The views of a scene show one set of named points, each view turned or mirrored, shifted and resized as a whole, with a little noise and some points left out.

Scene 1
View 1
ninif: |  4 | 10 |  1 |  8 |  0 |  0 | -7 | -2 |
rovo: |  2 |  1 |  2 |  8 | -1 |  2 | -3 | -1 |
gari: |  -1 | -11 |  -2 |   2 |  -3 |  -1 |   5 |  -3 |
Gok: |   8 |  -1 |   2 |   3 |   0 |   3 | -13 |  -2 |
Ziti: |  5 |  0 |  5 | 12 | -1 |  5 | -7 | -1 |
mizo: |   8 |  -7 |   1 |  -1 |   1 |   2 | -11 |  -3 |
naf: |  12 |  -2 |  -3 | -14 |   4 |  -5 | -17 |  -6 |
koro: |  1 | -3 | -1 |  3 | -1 | -2 |  0 | -3 |
pezug: |   7 | -24 |  -2 |  -7 |  -1 |   0 |  -4 |  -4 |
gup: |  10 | -19 |  -3 | -14 |   1 |  -3 | -11 |  -4 |
pugev: |   9 | -11 |  -7 | -20 |   3 |  -8 | -10 |  -6 |
karip: |   6 |   9 |  -6 | -11 |   3 |  -8 |  -9 |  -5 |
View 2
pugev: |  -5 |  -7 |  11 |  -3 |   9 |   7 | -22 |   6 |
ninif: |   5 | -23 |  12 |  -3 |   1 | -12 | -13 |  -1 |
naf: |  -2 | -10 |  16 |   3 |  10 |   0 | -19 |   6 |
rovo: |   7 | -20 |   7 |  -5 |  -3 | -10 | -16 |   0 |
koro: |   2 | -17 |   9 |  -6 |   1 |  -4 | -17 |   2 |
Gok: |   6 | -15 |  11 |   3 |   2 |  -9 | -17 |   3 |
pezug: |   6 |  -4 |   0 |   2 |  -4 |   0 | -24 |   7 |
mizo: |   5 | -12 |   9 |   2 |   1 |  -5 | -19 |   4 |
karip: |  -4 | -18 |  17 |  -6 |   9 |  -2 | -15 |   1 |
Ziti: |  10 | -18 |   7 |   0 |  -5 | -13 | -16 |   1 |
gup: |  -1 |  -3 |   7 |   1 |   4 |   5 | -25 |   8 |
View 3
Gok: | 11 | 10 |  7 |  5 | 14 | 20 |  9 |  8 |
mizo: | 13 |  9 |  9 |  5 |  8 | 15 |  7 | 10 |
koro: | 13 |  8 | 12 |  2 | 17 |  8 | 12 |  1 |
gup: | 19 | 14 | 12 |  7 |  0 |  5 |  0 | 18 |
Ziti: |  8 |  2 |  7 |  3 | 16 | 21 | 13 |  0 |
ninif: | 10 |  9 |  8 |  4 | 19 | 20 | 12 |  3 |
rovo: | 11 |  7 |  9 |  2 | 19 | 15 | 13 |  1 |
karip: | 17 | 26 |  9 |  5 | 24 | 11 |  7 | 11 |
gari: | 15 |  3 | 14 |  1 | 12 |  1 | 11 |  1 |
pezug: | 15 |  1 | 11 |  4 | -3 |  7 |  4 | 11 |
View 4
ninif: |   9 |  -6 | -14 |   6 |   2 |  12 | -10 |   1 |
rovo: |  10 |  -6 | -12 |   8 |   2 |  10 |  -8 |  -3 |
gari: |  11 | -11 |  -8 |   6 |   5 |   7 |  -6 | -10 |
pezug: |   6 |  -3 |  -4 |   3 |   3 |   4 |  -2 | -12 |
Gok: |   6 |  -2 | -10 |   4 |   1 |  10 |  -7 |  -2 |
pugev: |  0 | -9 | -6 | -6 |  4 |  3 | -8 | -6 |
koro: |  10 |  -9 | -11 |   6 |   3 |   9 |  -8 |  -5 |
naf: | -1 | -5 | -9 | -4 |  2 |  5 | -9 | -1 |
mizo: |  5 | -3 | -8 |  3 |  2 |  8 | -5 | -4 |
karip: |   5 | -13 | -14 |   0 |   3 |  10 | -14 |   1 |
Ziti: |  10 |  -2 | -12 |  10 |   1 |  12 |  -7 |  -3 |

In a view up to two points have been moved. Name them for each view, in the order of its rows, or write none.
view 1 => pezug
view 2 => koro
view 3 => ninif
view 4 => karip
